Points, in no order, along strands that fork, close into loops and pass close to each other.
In the rows, zero is written as 128.
Points whose rows are less than 109 apart are linked; no others are. Some points are linked to none.
Z148: [113 135 112 161 115 164 127 155 157 144 146  63 140 145 103 110  74 143
 138 132 157 168 178 118 179  95 103 105]
Z60: [115 118  91 166 154 130 112  89 133 146 137 116 106 142 141 127  95 153
 133  98 149 168 144 120 175 130  93 145]
Z261: [120 144 231 137 142  65 201 159 129 135 138 147 175 140 116 192 138 146
  98 114 101 141 102  86  88  93 134 116]
Z805: [ 86 115 170 131 174  86 156 153 125 108  66 143 120 157 174 163 180 137
  86  54  93  96 152 109  98 117 145 143]
Z501: [127 106  95 132 130 186  71 113 126 121 115  97  80 133 157  98 148 125
 151 138 143 124 156 160 152 141 136 128]
Z52: [141 131 106 142 174  86 140 126 130 122 124 155 115 133 127 132 100 142
 140  94 146  84 110 104 158 132  97 158]
Z57: [110 142  67 102 157  99 175 139 104 105 117 143 126 122 135 111  94 137
 115  88 129 124 119  99 100 157  93 139]
Z929: [165 137 104 136 130 115 146 138 147 132 139 127 144 113 107  81  98 149
 106 132 164 142 123 114 192 151  95 153]
Z106: [135 128 121  96  89 138 112  67 104 142 137 170 139  78 146 110 179 125
  71 170 103 214 112 155  95 185 134 125]
Z776: [197 147 196 118 100 114 128 161 167 139 132 133 150 120  75 125 133 113
 139 181 154  89 103 142 178 116 157 127]
Z226: [104 122 123 159 103 167 123 114 140 155 146  75 140 145 124 134 100 135
 119 139 137 199 178 123 162  97 110 106]
Z968: [148 150 104 181 114 159  95 127 163 161 191 103 140 103  77  88  70 143
 157 148 172 158 127 130 184 123 113 121]
Z601: [152 137 142 141 170  75 146 137 140 116 129 181 131 122 131 140 127 138
 129 107 137  61  95 104 150 128 110 168]
Z531: [126 143  71 164 140 116 121  82 111 150 205 133 133 103  85 135  41 142
 180 114 142 147  90 102 129 118 104 132]
Z114: [112 110 166 130 165  93 127 145 146 108  56 130 109 170 166 152 179 130
 107  66 113  77 159 130 146 102 143 154]
Z858: [113 109 134 128 162  99 115 141 115 110  97 136 108 156 128 182 114  96
 185  94 119  51 115 132  92  91 133 105]
Z988: [161 140 205 126  63 166 105 132 146 166 154 115 151 130  78 139 157 100
 140 212 136 143 113 169 128 109 177  88]
Z187: [ 97 112 125 111  89 167 131 131 108 127 127  74 133 157 136 150 123 109
 138 154 112 154 161 131  94  91 134  92]
Z242: [108 122 157 127 134 128 114  99 108 133 135 141 120 151 131 193 140 100
 172 139  99 110  98 137  80 103 154 109]
Z782: [166 132 181 121 114  98 165 167 170 130 103 110 156 151 106 115 134 138
  87 131 146 133 144 118 194 116 124 141]
Z397: [145 131 139 127  64 219  59 134 142 141 164 103 118 114 127  97 180 105
 158 225 138 137 132 188 106 142 174  95]
Z643: [142 154  65 146 122 119 128  83 110 148 204 147 144  79  90 105  58 143
 151 132 144 166  80 105 126 150 101 141]
Z958: [132 145 193 141 153  61 190 150 134 131 142 149 166 137 109 179 109 155
 123 111 123 122  97  84 116  97 117 132]
Z855: [120 134  57 121 147 127 148 136 112 118 141 118 126 123 110 109  61 130
 151 112 143 126 119 108 130 141  91 133]
Z946: [107 117  80 147 132 162 126 166 140 124 130  63 116 144 113  96  63 132
 154 112 155 133 174 119 158 100  93 108]
Z122: [120 109 132 131 148 135  94 111 115 126 114 123 100 152 130 176 122  94
 189 124 121  78 113 147 106  98 143 105]
Z689: [ 75 114  65 141 123 150 117  72  89 141 146 112 107 136 171 146  98 139
 133 106 114 196 165 121 105 133  99 113]
Z867: [ 92  98 154 158 142 137  91  58 118 152 118 130  91 168 180 185 173 134
 131 115 106 167 150 142 120 113 138 128]
Z673: [123 109  92 108 137 152 116 134 131 106  86  89 102 140 157  90 143 135
 110 107 144 131 171 142 158 136 120 136]
Z91: [190 148 106 141 116 158  89 138 146 134 163 138 124  82  86  70 117 125
 158 180 167 103  91 153 173 166 131 147]
Z554: [112 104  75 156 125 201  61 115 125 130 138  82  73 137 158 103 122 132
 170 136 155 135 172 158 147 126 121 113]
Z955: [158 135 130 130 117 124 153 155 162 134 123  99 157 122 106  85 112 148
  84 136 159 173 151 120 201 137  98 139]
Z890: [ 84 122 174 137 186  93 148 144 109 113  94 164 115 141 157 182 163 130
 111  66  94  83 122 102  72 120 145 134]
Z847: [176 149 177 132  68 185  73 133 153 160 170 129 135 101  82 103 164  98
 161 228 147 129 103 187 127 138 178  97]
Z284: [164 135 162 152 106 136 105 103 147 164 157 129 133 118  93 118 125 133
 135 165 151 152 112 146 169 125 133 127]
Z792: [132 148  58 118 103 149 134 108  99 135 193 134 143  83  88 104  62 120
 156 157 127 157  87 115  98 157 114 121]
Z257: [ 95 119 115 142 174 103 131 100 114 126 110 155 100 143 169 154 144 147
 113  76 116 133 133 112 117 147 112 148]
Z737: [ 90 139 100 111 168 100 165 123  95 113 109 162 118 123 171 139 141 142
  89  75 106 137 129 101  74 162 114 136]
Z640: [168 162 104 153 103 155 111 156 155 150 191 115 149  88  61  74  73 132
 166 171 171 127 102 132 165 140 120 125]
Z701: [129 134  89  87  89 156 121  77  91 131 149 156 133  82 140 104 153 118
 100 172 105 191 109 145  79 191 134 125]
Z499: [131 116  86 141 154 139 116 161 141 119 111  92 105 144 114 105  82 128
 161  98 167  94 150 128 182 112  97 132]
Z270: [136 133 106  80 121 118 161 145 125 101  92 131 147 118 138  99 152 124
  81 126 119 135 131 123 118 161 130 149]
Z181: [177 144 109 119 110 139 129 133 140 132 146 140 140  89 102  65 126 134
 107 165 156 143 106 136 166 172 116 147]
Z696: [138 126 147  77 120 108 149 185 143  88  44 105 149 150 136 101 177 114
  90 106 109  67 159 136 145 117 164 150]
Z973: [117 101 155 182 131 135  78  42 136 179 144 130 100 154 157 164 147 150
 121 122 128 203 144 148 165 117 124 127]
Z356: [203 158 199  98  93  94 148 179 158 124 129 152 171 103  68 126 134  99
 137 192 142  55  85 134 166 121 163 133]
Z874: [108 114  98  66 127 128 130 153  91  75  83 134 120 131 132 131 130  85
 155 111  97  51 119 138  46 117 153  99]
Z721: [139 131 148  71 112 128 146 169 133  94  74 113 150 140 122 123 168  98
 118 134 103  83 129 140 111 117 168 133]
Z836: [167 132 190 127 126  66 175 152 166 130 111 154 158 137 121 124 148 154
  73 123 135 123 124 108 182 119 117 156]
Z852: [114 121  71 135  86 206  92 147 116 127 171  85 111 119 125 101  97 115
 174 178 131 138 146 147  95 126 126  94]
Z888: [ 71 123 164 140 177 101 164 131  88 126 130 152 122 145 151 199 138 132
 125  81  86 119 109  95  47 118 134 110]
Z260: [156 144 170 148 156  64 157 126 133 135 161 181 152 112 108 157 110 154
 137 123 140  93  78  93 135 117 118 148]
Z668: [136 130  67 150 173 104 132 128 126 126 137 127 107 133 112 116  60 143
 163  86 164  94 120 106 172 129  80 152]
Z71: [109 116 131 158 184  97 127 107 127 131 106 143  96 162 153 159 129 143
 137  74 134 111 135 112 149 116 109 148]
Z566: [128 122  91  73 113 149 142 165 126  91  71  83 132 129 156  69 159 128
  84 118 125 131 173 137 134 148 133 133]
Z362: [ 70 100 148 153 166 116 126  87 113 136 108 132  98 165 189 188 163 149
 107  78  97 163 155 121  99 117 124 123]
Z457: [139 138 102 171 136 130 112 107 139 154 174 107 128 125  90 134  57 138
 177 122 157 134 115 117 173 106 109 131]
Z214: [176 146 233 119  86 112 136 137 156 158 134 132 163 134  74 152 143 109
 133 186 137 121 105 148 153  99 169 107]
Z904: [121 136  66 130  96 178 119 135 118 130 189 104 137  98  92  99  67 116
 169 171 132 152 119 128 103 141 117 108]
Z65: [168 135 185 107 118  62 186 171 168 110  99 185 172 121 137 102 179 134
  47 124 116  84 124 110 168 132 132 179]
Z996: [188 147 194  99 104  73 164 167 157 107 115 181 170 108 103 113 161 114
  92 164 127  65  97 122 159 127 147 162]
Z385: [117 123 138  58 109 129 145 172 111  82  65 107 147 141 131 127 162  87
 126 121  92  67 135 142  70 104 171 111]
Z801: [ 89 109 138 124 173  93 133 150 106  95  75 149 106 153 152 169 142 111
 149  59 107  51 128 122  72 100 139 112]
Z936: [119 119 130 114 103 125 121  64 115 153 124 159 136 102 169 134 180 138
  60 140 101 231 135 146 100 169 122 120]
Z525: [132 129  72 112  95 207  88 170 127 108 154  91 108 108 124  77 117 110
 175 184 142 107 138 163  99 143 136 103]
Z534: [129 116 128 188 126 134  92  61 144 178 162 118 117 135 129 139 107 156
 129 119 145 200 144 136 182 116 110 132]
Z14: [126 138 167 112 138  94 153 120 131 120 104 188 144 109 158 134 183 139
  58 116  96 140 113 113 101 161 141 158]
Z922: [148 130 108 123  93 206  76 134 140 126 151 106 111 104 125  82 161 112
 158 197 146 130 125 172 123 156 156 114]
Z98: [119 136 251 136 142  77 178 156 135 133 118 166 161 135 133 191 175 142
  85 115  86 124 103  97  90 107 158 126]
Z745: [ 93 119  58 105 113 152 135  95  82 124 144 120 117 116 155 124 103 126
 130 129 112 173 142 124  81 150 110 112]
Z444: [121 111 149  98 140 106 137 162 141  97  40 103 123 167 159 121 179 125
  96  81 112  82 171 136 143 104 152 146]
Z199: [113 129  58  85 104 167 118  91  85 117 142 139 117  96 151 106 137 118
 120 153 111 166 126 141  81 186 131 126]
Z318: [111 137 106  92 145 106 152 127 115 100  91 165 128 116 167 117 173 130
  75 103 101 126 131 117  95 170 139 157]
Z333: [ 86 119 174 137 156 114 129 114 101 130 128 152 120 152 142 213 142 108
 165 111  90 101  99 123  52  99 148 102]
Z228: [128 134 211 116 126  90 160 131 138 125 108 171 152 126 137 156 188 132
  77 128  88 138 108 119  98 131 156 141]
Z927: [ 84 107  79 169 139 151  98  73 108 148 151  98  95 148 151 147  89 139
 158  99 132 173 159 124 141 110  96 119]
Z698: [ 96 101  60 152 128 188  85 135 120 121 134  72  81 142 147  98  86 132
 171 111 155 129 183 146 140 109  98  99]

A fork is a point with three links, a tip a point with one. Leave the first point through the second and follow the links. Name the first fork or tip that comes.
Z958; Z261: Z318
Z973; Z534: Z936
Z927; Z60: Z257
Z228; Z98: Z52
Z566; Z673: Z946
Z385; Z721: Z890
Z805; Z114: Z874

How many points has the smallest loop of links through each point below? Write none if it is on no loop.
Z71: 7
Z242: 7
Z318: 12
Z673: 13

Name the points in between on the shortest way along the links from the first point to the second, in order.
Z890; Z874: Z805 > Z114 > Z444 > Z696 > Z721 > Z385
Z52; Z106: Z71 > Z257 > Z362 > Z867 > Z973 > Z534 > Z60 > Z927 > Z689 > Z745 > Z199 > Z701
Z955; Z531: Z929 > Z181 > Z91 > Z640 > Z968 > Z457
Z566; Z98: Z270 > Z318 > Z14 > Z228
Z57; Z554: Z855 > Z668 > Z499 > Z946 > Z698
Z847; Z904: Z397 > Z922 > Z525 > Z852
